A landscape with many peaks, sampled at points; each row gives a point and its height.
From any point a climber steps to the highest of the 5 points nearest to it. It stops when none of these is higher. Distance is the straight distance between rows; heights are no part of it.
<249> h=96: [-10 -11  -1   2 -12 -20  25  -2]
<194> h=186: [-43 -97  27 -73 -51   5  21  13]
<339> h=192: [ -28 -101  -13  -56  -25   -1    0  -10]
<281> h=198: [-39 -29  22 -26 -20   2  36   6]
<273> h=182: [-23 -13  22 -15  -8 -12  29  -7]
<779> h=249: [-41 -54  35 -52 -29  -8  33   4]
<837> h=629: [-36  -5 -20  17 -63  46  46   9]
<26> h=266: [-13 -53 -53  -1 -17  -5  -4  -9]
<382> h=112: [-25  30  25  52  12  14   9 -30]
<182> h=460: [ 46 -12 -30 -34  25 -18 -45  33]
<119> h=242: [-56   5  51  40 -12  43   3 -14]
<701> h=456: [ 54 -19 -65 -41  33  -6 -46   6]
<805> h=437: [  6  27  53  -6  16   8 -15 -20]
<307> h=488: [ 25  28  41 -34  20   1  -9  13]
<475> h=193: [-20  35 -48  76 -10   0  34   4]
<767> h=161: [ 47  66 -33  24  21 -15 -14  31]
<315> h=394: [ 30 -34  -6 -36 -10 -32 -17  -7]
<496> h=210: [ 34  91  -2  53  37  13 -19  -1]
<422> h=339: [ 15 -39 -70   2   2 -10  -8 -31]
<127> h=46: [-12  35 107  29  -7   2 -45  -3]
<773> h=392: [-52  -4  29   9 -27  65  35  -5]
<877> h=307: [-42  13   7  26 -18  46  42  -1]
<569> h=263: [ 32  19   3 -12  -1 -25   4   4]
<123> h=451: [ -5  15  70 -13  17  16 -10 -28]
<845> h=434: [ 56   6 -53 -10  15 -17 -42  23]
<809> h=125: [  6  -2 -15  11 -17 -31  13  -3]
<507> h=326: [-10 -50 -11 -27 -24 -23  -3  -7]
<712> h=277: [ -2 -28  24 -37 -19 -31  15  -1]
<458> h=465: [ 43   4 -23 -11  73 -56 -57  59]
<550> h=479: [ 48 -25 -44 -30  71 -39 -59  42]
<830> h=500: [ 35  17   7 -30  43 -32 -22  60]
<84> h=165: [  4 -72 -44 -48   4  -2  -5 -36]
<816> h=244: [-42 -71   1 -39 -56  18  20  15]
<146> h=99: [-19  46  88  66 -10  -1 -31 -13]
<3> h=393: [ 39 -16 -40 -14  -4 -21 -27  -9]
<592> h=191: [-15 -88 -41 -49  -8   0   5 -24]
<622> h=324: [-52  24  24  53 -46  86   7 -21]
<86> h=640: [ -4  -7 102 -43   7  13 -30 -17]
<378> h=590: [ -5 -11 103 -75  14  17 -23  -5]
<829> h=107: [ 39  77 -24  49  15  -7   5  -3]
<351> h=375: [ 11   7 -88  71  -9 -23   0 -12]
<516> h=569: [ -9  46 -13  69  16   2  28 -22]
<807> h=9: [-24  16   7  27   7  -6  32 -10]
<340> h=481: [ 31  39  12 -19  49 -20 -28  51]
<371> h=188: [-27 -21 -24  13 -33   1  29  12]
<448> h=245: [ 40  52 -38  43   1 -28 -11   7]
<894> h=435: [ 26  52  36  -7  46  11 -21  16]
<137> h=113: [ 21  71  32  64  26  15 -36 -23]
<714> h=507: [ 31 -21  16 -59  50 -36 -44  59]
<848> h=373: [30 61 13  2 30  3 -2  2]
<497> h=295: [-32 -15  62 -22   2   4  22 -17]
<559> h=207: [-48  18  27  62 -14  56   0 -11]
<611> h=371: [-30  19 -33  41 -49  49  48   5]
<450> h=270: [-32 -61 -27 -13 -43   8  15   7]
<190> h=329: [  4  14  33 -16   6 -12  14 -15]
<664> h=115: [ 23 -52 -86 -57  17 -16  18 -36]
<795> h=334: [ 19  -4  15 -37 -10 -27   3   0]
<367> h=347: [ 31 -12  24 -63  -8 -26 -13  21]
<304> h=325: [  2 -51  36 -65 -22 -29   8  -2]
<330> h=422: [ 13 -13 -78  42  -8 -15 -13 -24]
<40> h=222: [-35 -34   2  -6 -33   3  35  14]
<229> h=95: [-34   5  24  15   5  15  27 -18]
<187> h=439: [ 47 -38 -38 -52  11 -11 -36 -12]
<469> h=164: [  9  31 -33  41  -6 -26  19  -8]
<774> h=343: [  -5  -30 -115   18    6    4   10  -29]
<582> h=538: [ 18   8  51 -63  38  -5 -16  48]
<476> h=155: [-20  39  53  69   1  13 -22 -24]
<313> h=252: [-28  18  62  34   6  21  -9 -30]
<835> h=59: [ 47  99 -24  61  51   4 -15  10]
<149> h=199: [-24 -29 -68  34 -44  19  16   9]
<526> h=128: [-12   1 -36  40 -18 -19  21  -1]
<372> h=510: [-40  -7  12   9 -74  67  55 -23]
<77> h=318: [ 38  41 -64  57  -3 -29  -1  -6]
<59> h=176: [-23  20 -66  63 -46  28  36  19]
<432> h=558: [ 14  21  76 -38  26  19 -27   4]
<112> h=255: [-32  40 -12  70   9  17  32 -12]
<192> h=213: [ 16  45  -2  24  10 -14  14 -14]
<61> h=567: [ 10  -3  96 -73  44  19 -23  26]
<486> h=285: [-15  -4 -72  54 -25  -1  14   8]
<201> h=450: [-20 -33  79 -68  -8  -9  19 -11]
<139> h=467: [ 45 -30 -60 -62  62 -10 -45  27]

Two climbers start at each pair of points below. Name the first point that both come to, or write never.
<496> and <807> | <848>
<559> and <192> | never
<469> and <273> | never
<894> and <313> | <86>
<190> and <582> | <86>

Call two points neighbours if one is among the 5 nearest of the other. Go from one point of each pair to the other, from neighbour to neighbour, staying as high as possible. Name the lowest point that can't be avoided.
<837> and <86> | <119>
<86> and <330> | <422>
<837> and <516> | <112>
